Points on a hilly landscape, in no order, each with its height.
From any point a ball rolls to the lowest of the 2 points nearest to it. It stops when none of these is lower. Distance is the straight distance between rows; heights are no part of it.
Z648: [  8   9   6 -19  -8  -9   7  -2  -8  21  -7  19  15 -15  -7  -5  -1  -7
  -7 -15  -3  -4  -3  -6  -7  15  11 -24  -1   5]  (h 567)
Z13: [  0   4  11 -13  -6 -11  -1   9 -10  13 -14 -15  -9 -16  10   1   9  -5
  13  -8  -1   1 -11  -5   3 -14  12  11   2  23]  (h 445)
Z497: [ -6   8  20 -24   4   1  -8  -9  -2   4   6 -27   8 -12  11 -27   6  15
  -2  -4  12   0   5   0   0  -9 -11   3   7  -7]  (h 611)
Z187: [ -4  19  14   1  -1  -4 -23  22 -17   5  -1   9   4 -11   3   1  15  10
   9 -10 -14  -4  11  -7  12  -1  20  12  -6  -3]  (h 333)
Z589: [-17  26   1  13   1   9   0  22 -12  17  -5  16   9  -4 -16  15  -3   8
  -9  21  -7 -16  12  -8  -5  17   0 -10 -11 -10]  (h 319)
Z686: [  3  -7 -19  20   1   0  -9  -6  -3 -17 -12   4  -5  11 -17   3  -4  -4
  -3   4  -6   9  18   9   2  19  16  16  16   6]  (h 411)
Z554: [ 10 -11  -8 -15   8  10   0  -4  13  -6   2  -8  -5  -1   4   2   1   0
   4   3  -8  17 -10 -29   3 -11 -21   2   3  -3]  (h 464)
Z707: [  5 -11   2   4   9  12   1 -18  11  -6   1 -25  -5  14 -12  -5   9 -12
  -8  14   3   4   0  11  -9  -6   8   9  -5 -11]  (h 596)
Z875: [ 32 -11 -10 -15   9   6  14  -8  -2   1  13  19   4   5 -13   8  -3   7
 -26   7   1   7  -2   0  15  -7  -2   4  -1  -9]  (h 715)
Z802: [-15   2  16  -5  13   4 -12 -12   9   9 -13  -3  -2 -10 -13 -15   3   5
   4  -4   1 -12  14   1   2   4 -18  11  12   0]  (h 626)
Z101: [  0 -13 -16  -2 -11 -14  -9 -20  -5   6  -2  10  12 -16  -1  -6 -11 -18
   2   8  19   5 -18   4  10  10   2  -3  23  15]  (h 586)
Z680: [ 14  -3 -11 -11   5  -2   7 -10   0  16  10  -5  28 -20   0 -10  -4  -3
 -27   2  14   4 -24   7   3  -7   0  -3  25  13]  (h 581)
Z555: [ 12  14   2  -4   3   0  -8  -4  -4  -1  -5 -18 -16   6  -3  -3  18  -1
 -20  21   2  11  -5   7  -9 -12   4  18  -7  -8]  (h 590)
Z573: [ 17 -19  20 -17   2  15  27 -26   2   6  13  -3  -5   4   3  10  -1 -10
  -5  -7  15  -5  12 -24   7  -3  -6   4   1   2]  (h 766)
Z628: [ 14  -5   2  15  -6   4  27  -3   1  -3 -12  19   0  11  -6   9 -13  -3
 -13   4  -9  15  16   7  15  16   2 -11 -18   1]  (h 458)
Z547: [  7   6  -1  -5   5 -14   0   4  -9   4  18 -12  22 -18  10 -21 -12  -1
 -12  -6   6  -5 -14   9  -8  -6   5  -7  11  -5]  (h 545)
Z850: [-16 -15  -1   7   8  13  -2  -6  12  -5   8  -4   4  18   1  -4 -10   2
  15 -11  -7  13 -17  -5  12   0   0  -3  20   7]  (h 587)
Z424: [ 11  -9  16   7  12   1 -10   1 -11 -28   2 -15  -7   6  -9 -10   4 -10
  -3 -14   8  -1   9  11   4  -6   8  15   7  -7]  (h 493)
Z829: [  2  13  24  -1  16  17  10 -14   7  -5   4  -7  -2   4  -8  -7  -6  -3
 -16  -1   3   7  -5  -6 -14  10  -2 -12  -6 -14]  (h 269)
Z984: [ -8   0  -5 -20  18 -13 -16   1  -2  -1  -6 -11  -4   7 -22  -7  20 -13
   0   5   4   4   1  -9   1  -9 -19  -5  -1  -8]  (h 568)
Z271: [  5  -1   0 -21   8  12  23 -12   4  15   0  -2  -7  -5 -21   1  10   9
  12   9  10  -8   0  -5  -9 -10 -13   7 -19  -7]  (h 428)
Z870: [ -5  -8  28 -28  -7   8  12 -11   0   8  -1  -9   5   3  19  -4   8   2
   3  10   3  13  -2  -9 -16   0  -2  -4  -5 -17]  (h 501)
Z195: [ -3 -16  -8 -15   5 -10  14 -21  -3   9   0  -4  12  -6  -3  -7 -22 -19
   8  12  20   0  -5  -4   0   0 -13   1  25   4]  (h 560)
Z247: [-31  -6  19   6   5 -10   2  -7  -5   8  -6   3  -9 -10  17  -2 -11   7
  14   2   7  -6 -12   5  -8   6  -2   0  14  -4]  (h 547)
Z779: [ 16  18   8 -19  -1   9  -8  16  -9  15 -14  -4   4 -13  -3  -1   8  13
 -10 -23  -7 -10  -4 -22  -2   9  -5  -1   7  10]  (h 558)
Z690: [-14  15  32  -6  14  12   4  -1  -1  -8   5   8   1  17 -14  -9   6  -3
   5   4  -1   3   7 -10  -2  11   0  -2  -7 -13]  (h 349)
Z840: [  7  -1   7  -8   9   1  27  -3  -2   5   9  23   2   4  -6   1 -19  19
   0   5  -8   2  16  -7  14  12   0  20  -1  -9]  (h 659)
Z173: [ -6  -7   6   5  -1  16  17   3  12 -17   2  12  -2  18 -15  -2  -5  -2
  10   6   3  -3  23  20   3  -1 -27  -1 -14  -5]  (h 408)
Z296: [ -8   6   4  -9  17   0 -18  15  -1 -10   2  -3  -1   5 -16   0  25 -18
   1   7  -9  10  19 -16  23 -20  -9   1 -14  -5]  (h 529)
Z389: [ -4   8  29   0  -3  -5  16  -8  -5  16   0   8 -11  -1  11  -4 -17  11
   1   5   8  -8 -13   8  -8   7   9  -3   5   4]  (h 570)
Z224: [  8  -5   6  -7  -2  21  20  -2   8 -20  18  10  -1  18   3  -4 -21 -20
  16  -1   9   7  -7  -3   5  -4  -2  -7   4   9]  (h 528)
Z525: [ 13  -5   2  20   5   3   1  24 -19 -10  -7  -7  -3   9 -12  11  -8   1
  -1 -14 -10  -3 -14   1   4  10   6   0   3   1]  (h 624)
Z835: [  4  -1  13 -25 -12   3  -4   2  -4   6   0 -13  11  -6  24  -4   3   5
   2  -5  -3  17 -14  -6  -6 -12   7 -15  -3  -2]  (h 455)
Z450: [  3 -13 -15   9  -3   8   0   3  -1 -30  -9   2   3  12   0  -4   3   0
   3   0  -5  27  21   1   9  11   9  10  -6   6]  (h 465)
Z857: [  5  -1  -4   5 -14 -10  -1   7  -4   3  14  -3   5 -12  26  -6  -1   7
 -10  -4  14  -3  -8   2 -17  12  14  12  12   0]  (h 507)
Z534: [ 10 -16   5 -13   0  -2  12   2   0   1  13 -12  13   6   0  -2  -2   2
  -7   3  -1  -8  16   0   6  -2  -1   3   3 -18]  (h 272)
Z967: [ -2   3   3  -7  -5   3   6   8  -9   9  -2  -8 -13  -2  -7   7  11  11
  15  10  -1  -7 -15  14 -15 -11  -2  10 -17 -14]  (h 362)
Z862: [ 11   6  -8 -16   6   5  13   7  -4  18  -8  12   9 -15 -17   7  -1   3
 -11   4  -7  -3 -10  10 -11 -13  -6  13  12  -1]  (h 635)
Z655: [ 24   3  -7   4  -1   7  19   6   4  -9  -6   8  -7 -15   0  -4 -13  16
  -2   5  -2  -4  12 -20  -2   2 -28  12 -13  -2]  (h 67)
Z498: [-11 -14  -2  -3   0 -19   0  -3  -4  11  13 -16   0   7  10   0   4   2
  -2  -1   6 -18   4  16   5  -9   6  -4  -1  -8]  (h 353)
Z997: [-14   5  -8  21   0  -6 -13  -8   9  15   3 -14  14 -16  17  -4   7   5
  -9 -12  -5   1 -10   6 -13   6  13 -12  -2   1]  (h 513)
Z883: [  6 -17 -12  25  -5 -21  -9   0 -10  -7  11   8   1 -15   1   2  -2 -11
   9  -5  17 -12 -16   5  13   1   5  17  22  -4]  (h 674)
Z364: [-22  17  -2   5  -2   2 -17   9   5  -1  -1  18  -7  -1   9   5   1   9
  12  13  -7 -13   5  -3  -3  -7 -10 -10 -21  -6]  (h 416)
Z539: [ 14  -9   3  -9  -6   3 -21 -10  -1  -2   2  -9   1 -18   8 -15   3   0
   6  -7  10   1 -16  -7  17  -5  -7  11  22  16]  (h 334)
Z732: [ 23  -1  -3 -17  -5   6  -7  27 -13   0  -6  -4   7   4  -7   7   6   5
   2 -21 -12  -4   2  -4   2   3   8  -2   1  11]  (h 591)
Z637: [ 19 -11  -8  -2 -12   8   3   7  -8  -9  -2   4   0  -3  -2   5   3  -4
  10   8   4  -6 -10  24 -18  -9   7  10 -11 -12]  (h 282)
Z340: [  0  26  -9   9  -9 -16 -17  22  -9  -7   7   5 -18 -15  10   5  23   8
  -8  -6  17  -9 -10  10 -27 -13   9   4 -10   9]  (h 561)
Z100: [  0 -21  21  -8  -8  18  19   5   6  -7   7   3   8  20   1  10  11  -6
  15  -2 -10  14  17  -2   1  13   1   0 -11 -16]  (h 559)
Z9: [ -3   2  -5   6  -1  -7  12  -4  17   4  -4  25  -3   8  -5   8 -14  -8
  -7   2 -25   7   9 -10  13   2  -5 -22 -14   1]  (h 499)
Z51: [  8 -10  14 -20  -2   5   6 -17   0   6   0  20  -3   3   7   5   5   9
  -1   6  -4  13   4 -13  -9  20   9   4   0 -14]  (h 543)
Z333: [ 12   4  21   4  -8 -17   8  -2  -7  10   9   3 -17   8   5   0  -5  19
  -4  11   3 -16   0   1   8   9   4   5  -7  -8]  (h 599)
Z898: [ 14 -13  -6 -26  -6  -7 -10  -8  -3   0   0   8   2 -14   6  -6   2   0
   2   4   4   7  -4 -14   3  -3 -13  13  18  -7]  (h 403)
Z683: [-11   5 -22  29  12 -11  -3  12  -6  -9  -1  13  -4  -8   3  17  10   7
   3  -5  -5  -3  15  17  -4 -10  18  10 -13 -14]  (h 502)
Z560: [  1 -10 -19 -10   3 -15  -7  -9   7   8 -10  -4  -3  -1  -3   0   1 -23
  11   5 -11   5   8 -10  -2  -4   5  11   2   9]  (h 505)
Z733: [-15  12  -4  19   3   1 -29   1  -3   4  -7  -2   2  -1 -10   1  17  12
 -10  -3   4 -18   8  12  -5  14   7  -3   0  -3]  (h 664)
Z370: [  7  -5 -10  16 -10   1   6 -17   0 -10 -11  27 -13  -1  -8   8 -18  -3
   0  17   0   9  -5  -6  -7  14 -17   3  13 -11]  (h 306)
Z226: [  0 -11  -8  19   9 -20 -16  -1  -1   3  -8  -4 -10  -5  -4   0   1  -4
  -2  -5   5  -9 -13   1   6  -7 -18   2  10  -2]  (h 693)
Z203: [ 11   3 -10  -6   0   2   7 -11   8  -1  21  11  -1   1  16  -9 -21   9
 -13  12   4   8 -14 -18   8  10   6   7  11   3]  (h 641)
Z270: [ 14  -1 -22   0  -7  -9   7  21 -13   2   4   1  -4  -5   3   7  -5   2
  12   3  -5   1 -17   6 -10 -10  19  19   1  10]  (h 158)
Z766: [  0  -6  -2  -6   0   7  14   8   2  -7  17 -18   1   9  13  -6 -23  -5
  19  -3   5  -8 -15   3  -5 -14  -2 -12  -1   9]  (h 566)
Z971: [  4   1  -6   4 -16 -18  -4  -1   0  13  -4 -10  14 -20  -5 -14  16  -3
  -3  -9  14  -5 -15  19  -8   7  17  -6  -4  28]  (h 492)
Z634: [ -5  25 -24  17  13  -7 -12  16  -9 -13   2   2 -13 -14  14  15  16   9
  -6 -11   6   2   5   1  -9 -17  24  15 -10   3]  (h 531)
Z585: [-26  -1  22   7   9   8  -1  -3   2  14 -14  -9  -4  -4   3   4   0   7
   1   0  -4 -12 -19   5  -1 -12  -8 -10   0  -7]  (h 522)
Z571: [ -5  20   7  -6  -3  -9 -19  27 -20  14  -6   4  -2 -14   7  -1  16   6
  -8 -16  -1  -3  -5   4  -3  -4  17  15  10  19]  (h 393)
Z363: [-19  -3  12   2   9  19  10   8  19  -7   5  15  -1  24  -4  -1   1  -8
  13   2  -8  17   8   5   2 -17 -24   3   4  -2]  (h 341)
Z991: [ -6  -2  -1   0  11   0 -18 -10   9 -14 -13   4  -6   8 -19  -6   5 -11
 -14   4   0  -7  18   0   8  -3 -28  -5   6  -3]  (h 600)
Z441: [  9 -24   6  24  -3  -4  -1   0 -11 -12   5  -8   4   2  -2   3  -9  -5
  14  -6   4  -5 -11  -1   8  16   6   2   5 -17]  (h 651)
Z506: [-11   7  -3   0  -4  -3 -25   2  -1   2  -8 -15   6 -16   4 -13  12   5
   6 -21  11 -12   0  25  -6 -10  12  -6  -1  26]  (h 456)
Z140: [ -4  -9  -1  -8 -12   3  -9 -10  -3   2   8 -20   5  -2  26  -1  13  19
  11   0  15  13 -31   3  16  -5  16  -1   4  22]  (h 325)
Z295: [  6  10   4  10   6  22  22  -3  -3  -8 -10   7   3   0 -11   2 -15  14
  -8 -11  -1  -2  31 -20   6  26  -1   1  -7   8]  (h 305)
Z787: [  7  12   5   7  -6  17  12  12   3 -10 -18  14  -6  -9  -2   2  -5  12
  -8   7  -2   4  28 -20  11  17 -24  -6 -27  -1]  (h 214)
Z854: [ 13   7   8  -6  12  -3  13   3 -15 -10  -5   2  -8   4 -15  -4  -8   0
  -8  -1   7  -7  16 -23  -2  28  -4  -1  -7  -4]  (h 373)
Z696: [ -5   0   7 -10  -2  -6   0  12  -4   4   2   2 -16  10   1  11  22   6
  12  13  -8  -8   2   5  15 -26  -1  10 -22 -10]  (h 427)
Z705: [  7   0 -11  18 -11 -16  -5  18  -3   9  13 -11   3 -18  26  12   6  14
  -8 -14  -5   5 -12  -8   1 -11  11  17  12   1]  (h 468)
Z763: [-15  -1  19 -21   5  -5 -19   4  -5   7  10 -25   1   8  12 -10  27  15
   1  -9   3  -2  10   4  13 -21  -5   1   3  -5]  (h 579)
Z141: [-17  -8  24  10   0   7  14  16   5  -3   8  -5   9  24  -6   2  23 -20
  15  -6  -5   3  26   2   5  10 -10 -10 -11  -9]  (h 593)
Z666: [  1  -9 -22  21  -9 -11  -5 -12  -3  -8   3   9   5   6  -5   8  -9   1
 -16  10   5   5  -3   7   2  18  -4 -11  16 -16]  (h 369)
Z116: [-14  -2   5   3   6 -11   2  19   5  -3  -3   7 -13  17   0  13  15 -16
   0  10 -16   6  14  -2  24 -30 -13  -1 -23   1]  (h 480)
Z649: [ 24  -2 -11   0 -10   8   5  -9   1  -1  -3   8  -3   7 -14   5  -9   0
  -2  -1   3  -1   0   5  -2  16  19   5  11  12]  (h 345)
Z33: [ -5  -7  -3   3   6   4   7  -5   5 -13  13   9   6  16  10   0 -24   1
   4   0 -10  19   1 -22  16  11  -1   7  16   4]  (h 614)
Z926: [ 21  -3   3  -8 -16   8 -10  -4  -8   4  12 -15   5  -9  18  -3   4   0
   4  -2  14  12 -31  -4  28  -5  21  17  13  15]  (h 228)
Z580: [  5   0   0  17  -5   2  11 -23  24   1   8   0   5   5  -2   3 -21  -9
 -14  -1 -11   3  10  -9   9   6 -11 -22  -1  -5]  (h 532)
Z543: [ -4  13  -6  -6   9  -1  14  -2   1  23 -14   0   9 -15 -13  -8  -4   1
 -20  -1   9 -10 -17   9  -7  -6  -4  -6  16  20]  (h 610)
Z795: [  2  -4  27   7   0  -5  13   3  -6  -9   9  10 -12   5  15  -2 -12  21
  10   6 -12   8   5  -8  14   2  -1  16  -6  -9]  (h 630)
Z383: [  3   7   5 -13  -1   0   5 -16  -8  11 -12  27  -3   0  -5  18   4   2
 -25  12   4  -3  17 -10 -15  21  -4  -6   2 -14]  (h 575)
Z614: [  6   5   9 -20   8  10 -11  -2   5   5  -5 -19   7   0  -6  -6  16   7
  -7 -10 -13   8   4 -25  10  -1  -8   3   6   0]  (h 518)
Z462: [-25  26   8   6   5   5 -25  22  -9   7  -2   7   5 -16  -1   3  11  11
  11  -1  -3  -8 -17   2  -6  -7  -2 -16 -16 -11]  (h 454)
Z42: [  6   0 -15  -6   8 -16 -16  -4  -7 -15  12  -5   6 -11  -5 -20   8  -5
  15 -12   0  12 -11   6  -3 -13  17   9  -5  -5]  (h 602)
Z938: [ -5 -10  11 -13  -6   4  28 -22  11  12   2  -4  -1  15  -6   7 -16  -9
   7  -2  10 -13  12 -12  -2   4  -9 -18  13   8]  (h 784)
Z657: [  4 -10  -9  -2   5 -12  -6 -11  -9  -6  20 -22   8 -13   2 -12  11  -5
  16  -4  25   6 -27  19  14 -20  12  12   3   4]  (h 632)
Z466: [ 21  -5  14  -8  11  22  -1  -2  -3 -21   3  -5  -3  15 -13  -9  -7  -7
 -13  -6  10   1   0   5   6  -3 -10  -1  18  -2]  (h 430)
Z509: [-22   9   2  21  11  18 -14  -8  11   0 -18  -2   5  -5 -19  -2   7   8
   4   3  -5  -7  20   9   5  11   3   7   2  -3]  (h 647)
Z245: [ -3  15 -10   8 -11 -10  -5  12   5  24  -7  -2  10 -11   9   7   3  -6
 -23  -2 -11  -7 -10  -4 -16   6   6 -15   2   9]  (h 538)
Z29: [ 33 -11   8 -13  -3  15  21 -13  -1  11  10  -5   0  -1  -3  19   4  -3
 -15   1   0   7  -6  -4  13 -14   5   9   3  -2]  (h 742)
Z41: [  5  17   7   9   8  -6  -5   4  -9   4  -1 -18  -6 -10  -9  -9  13  -2
 -12   2   6   7 -26  11 -10  -5  16   9  -6   3]  (h 556)
Z847: [ -5  12   2 -13  -3 -13   2  21 -16  23  -8 -19   9 -10  11  13   9  -8
 -14   1  -5 -11  -8   0 -13  -2  11 -13 -11  -2]  (h 563)
Z468: [  1  15   3   3   5   5   0  22 -13  -1  -6   4   3   1  -7   4   6  12
  -6  10 -15  -2  17  -7   7   6   3   6 -13 -10]  (h 240)
Z152: [ -8   7   9  -5  13   6   5   1  20  -3  18 -12   1  21   0  -5   8 -10
  -7  -2 -11   7  -1   7   6 -18   1 -12 -11   4]  (h 589)
Z902: [ 16   9   8  -3 -12 -10   2  -3   4  12   2  23   2  -4   7   1 -17 -11
  -2 -10 -13  -8  -2  -3   3  -1   6 -15   0   7]  (h 537)
Z129: [-19  11  20  -1   5  -6 -17   6  -4   6  -3   0   1 -10   4 -13  12  20
   5 -11   5   0 -27   5   5  -8 -12 -19  -6   2]  (h 488)
Z777: [ -3   2  -7  -2  -3  -1 -28  -4  -3 -19   5   9  -1  -7  19 -13   1  -2
  14 -10   8  16 -17   7  -9 -18   4  -3  -2  -5]  (h 572)
Z452: [  2   0   1  -9   2  18   3   0   6 -21   0 -10   6  10   3  -6   2  -3
  18  -3  -8   5  24  -4 -11  11   5   5 -10  -3]  (h 516)
Z993: [  5  -4   9 -18   0   3   0 -10  -6  -7   5 -33   8   1  11 -13   9  -1
   7  -6  14  17 -20  -5  -3   3  15 -10   2  13]  (h 397)
Z546: [-14  -5   4  13  -2   3 -13  -3   5 -11  -7  -2 -11  33 -10   9   9  -9
  -1  -3  -4  -4  14   7   7  12   4 -18  -8   0]  (h 578)
Z821: [ 10   6 -14  23   2   5  22   4  10 -13  -3  -9  -3   6  -2   7 -13   1
  -8  13 -13  13   5  -4  -2   6   3  -8 -26  -1]  (h 402)
Z253: [  6  14 -10   8  -9   2 -13   0   5   4   3  13   5  -5 -15  -7   1  16
 -18  -9   4 -14   9   6  -7  26  -9  -6  12 -10]  (h 682)
Z217: [ 25  -3 -23  -6  -8  -6  20  13 -10   8   4   5  -7  12  -7  13  -6   2
 -10  11   5  -4 -11   1 -11  12  13   6   2   5]  (h 268)
Z771: [  2   1  -5   7  10  -3  12  12   0  -3   5 -14   4   9   0   4  -1   3
 -26  16  -8   0  21   2   5   5   2  -3 -15 -17]  (h 332)
Z343: [  2  14 -20  -6 -13 -17   0  27  -3   6   6   9   3 -24  -2 -12   6  -4
  12  -6  -1   1 -21   2 -19 -13   1   6  -6   8]  (h 262)
Z792: [ -3   4  -7  26 -16   4 -11  -8  17  -1   3  -4  -2  -3  14   3  -9   0
  12  -9 -10  -1 -13  -3  -9   7  13  -6 -13   5]  (h 483)
Z718: [ 14 -12 -12  -1 -13  -7  13   2  -2 -16   9  18   0  13  -2   1 -30 -12
   9   1   7  -4  15   5   9   4  -4  -9   3   3]  (h 481)
Z564: [ -7  -1  24 -19 -15  -6 -13 -15   2   4 -11   6  -6   4  12 -13   3   4
   9  -4   9  -9   2   0  -2  15  -3 -19   4  16]  (h 617)
Z289: [  7  -3  12   5  16  27  19 -19  11  -8  -1  -2  -2  14 -22   0  -5  -8
 -22 -14   6   5   2  -9  -3   1 -15 -16   8   4]  (h 352)
Z246: [-11   7   4   2  10   6  -5   6   5 -16  11  -6  -7  13   6  -4   5   8
  16  -8  -9   5   0  -1  -4  -8   9   5 -15   5]  (h 554)
Z167: [ -4  23   1   6  -4 -11 -10   3 -10  -1  -8  -2   4 -23  -7 -19  15  -7
   4  -4  14   0 -22  10 -28  13  11  -2  -9  15]  (h 523)
Z62: [ 14  -4   6   3   2  15  18 -15   7 -11  -4  18  -5  -9   6   5 -18   2
  -5  12   4   6   8  -8 -15   3 -20   7  -3 -15]  (h 216)
Z970: [-10 -14  -2  19  -6  15  10  12   2  -5 -30  -9  -5   6  -1  24   0   2
   1   5 -18   6  20  -4  11   5 -18   1  -4   1]  (h 418)
Z388: [-23 -11   7  11  -4   7  -4   9  13 -16   8   8 -10  26  12   0  -2   0
  22 -12  -2  -3   8   1   0 -12 -28  -8   4   5]  (h 267)
Z788: [-11  -4   8  -5  -5  -3 -16 -10  11   7  -4 -14   0  19   4  -5  12  -3
  -3 -11   0 -10  11  -2   9  14  13 -24   3   9]  (h 603)
Z556: [ -8  -5  -4  32  -9   2  10  -4   4 -11 -22  10 -15  -3 -11  10 -14   5
   6  16  -9   5  10   7   4  11 -23   3  -6  -7]  (h 365)
Z678: [-21 -14  -5 -16   8 -15   8 -21  11  18  -8  -9   3  -6   3  -9  -3 -16
  14  15   6   1   1   6  -5 -13  -5   0   5  10]  (h 535)
Z566: [-23  12 -20  -6  -6   7  -9  -1   5  23 -18  17   3  -8 -12  17   9 -13
   5  17 -12  -7  10   4  -8  -3   5 -14  -6   2]  (h 487)
Z67: [ 13   5  -5 -14  12   0  17  -1  -2  -3   8  34   1  -1 -19  -2  -6   9
  -6  14  -3   2  15   3  -1  -3  -5   4 -19 -15]  (h 685)
Z522: [-19  12  -3  -9  12   4  12   9   9  10   2   5  -5  22 -12   4  -1 -15
   6  11  -7  -7   5  13   6 -14   9  -5 -10   9]  (h 619)
Z39: [-14  12 -13  10  -4 -12  -8   9  -2   3  -7  15  -3  -9   4   0  -6   4
   6   4   1  -9  -2   1 -27   7 -17  -1   2 -11]  (h 374)
Z328: [  1  11   0  -9  14   9  16  -1   5  11 -14   9  -1  -1 -23   7  -9 -13
  -2   2 -12 -12  11  -5   1  -3   1   0   0   6]  (h 643)
Z380: [  6   1 -12  19   5   6   0   4  -9 -14  15  -5   3   4   9  -2 -30  -5
  -1   0   3  -6 -15   8   8  -8   3   3  15   6]  (h 598)
Z548: [ -1  -7 -23 -14 -14   2 -11  -4   4   9 -19   5   2  11   0  17  11  -7
  -2  13 -10   1   5  10 -18   3   5 -13  -2   0]  (h 517)
Z406: [  2  -2 -19   8  -3  -7 -25  -2  -3 -11  19  -1  13 -18  32  -7  -7   0
   1  -3  14  10 -12  -1  -6  -6   4  10  18  -7]  (h 541)
Z403: [  1  -5  13  -2  11  -3  22  -6   3 -14  12   4 -10  32 -11  -4   0  -2
  -6   7   5  11  17 -12   5  22   2  -2  -4  -7]  (h 419)
Z349: [-11  -7  -8  -5 -15  -8  -9 -14   7   4  -2   7   2  -1   4  -9  -8   1
  15  -5   9   1 -13   3   0  16   0 -18  11  22]  (h 608)
Z321: [ -4  -7  -6  29  -3 -14 -11  -4  -2  -4   0   3 -16   4  15  17  13  14
 -13  10  -2  -5   6   9  -1   0  13  12  -4  -5]  (h 463)
Z19: [ -2 -16  -4  14   2  12  14 -24  24   1   1 -15   4   8  -5   6 -11  -9
  -7  12  -2   2   4   1   5  -3  -6   4  11  -4]  (h 564)
Z844: [ -3  -7  -7   9  -5 -22  -4   8  -9  10   0 -15  -4 -29  21  12  17  -3
   6 -21   4 -11 -11   3  -4 -24  20   8  -1  10]  (h 486)
Z737: [ -8  -3 -20   8   2  -5  -3  -6  -6   3   0 -11  -3   6   9   5 -15  -3
   0  -4   9 -11  -2  15   7  -3  10  15  29  18]  (h 623)
Z672: [-22  17 -35   2   7   5 -10   6   2   1 -18   4  -7   3 -15  10  -1  -2
  17  15 -13  -1   6  -1 -11  -1  -3   6  -4   5]  (h 457)
Z444: [ -1   9 -11  18   6  -2   9  11  13   2  -7 -14   3  -1  -1   3 -13  -7
   8  -5 -21   0   0 -14   1  11  11   2 -16   6]  (h 447)
Z323: [  4   2 -20 -10 -16 -15   9  17   1  12   0  12   6 -22  -6  -5  -9  -3
   4  -5  11  -9  -8  -8 -22   7 -18   7  10   3]  (h 326)
Z447: [  2   2  16 -12   3  14  17  -4  18  -4   9   2 -10   8 -12  -6  13  -3
  13  18   1  -2  15   2  -3 -14 -17  -2 -28 -10]  (h 469)
Z923: [-11 -18  15  10  -6  16  -8   2   9  -1   9  -9   9   1  14   9  -2  -1
   6 -12  -5   2 -25   0   6 -12  -4 -16   3 -10]  (h 555)
Z790: [  8  -1  -4  -1  -9   6 -25  -3  10   1  -8  -5   4 -23   3 -13  11   0
   6 -10  -1  -4   8  16  -3 -14   0  19   6  11]  (h 409)
Z601: [  1 -17  -6   0   1  -7   3   9   7   2 -17  -9   0   9   5  11  -5 -19
   3   4 -17  -1  23  -2   8 -15  -9   6   6   6]  (h 470)
Z801: [  0 -14  13  -3   5   4 -22  -6  -8  -2   5 -19   6   1   5  -3  19   8
  -6 -17   2   4   2   9  11 -10  15  10  12 -11]  (h 542)
Z780: [  1  -4 -16   5  -8  -8 -19 -11  -2 -10  -5  11 -12  19 -13   6   4 -10
   9  -1   0   3  -5  12  -3   6   5 -20  -8   1]  (h 550)
Z907: [-25  16 -11   7  12   2  -3   2  -2 -11  -2   3   1   7  -7  -5 -24  -3
   4  -5  -8  -2  15   7 -12   7  -9  -8   8  -6]  (h 417)
Z310: [  8  -7  -4  18 -12 -10   2   5  -5 -19   8  21   7   2   6  -3 -26   5
 -18   4   0   1  12   8  20   9 -12  -7   1 -12]  (h 429)
Z620: [ -7   2  10 -32  -4  -8  -3  -3 -10  16 -11  18  11 -12   7  -9   3  14
   7   1  10  -4  -7 -11 -13  14 -12 -19  -2   0]  (h 594)
Z125: [ 10 -18  -1  13  -9 -17 -11  -5   0   1  14 -11 -12   1  23  13   7   5
  -3   1   4  -5  -6  -1  15 -10  12  10   4   2]  (h 415)

Call two points neighbours if one is among the 2 nearest of the other. Go from one point of each pair to the other, from neighbour to neighbour, staying as low as possible. Name the highest point that can't be avoided.
Z270 and Z388: Z447
Z534 and Z468: Z771
Z829 and Z655: Z403

For each start below, name the point where the ball stops.
Z101: Z655
Z733: Z270
Z380: Z655
Z883: Z926
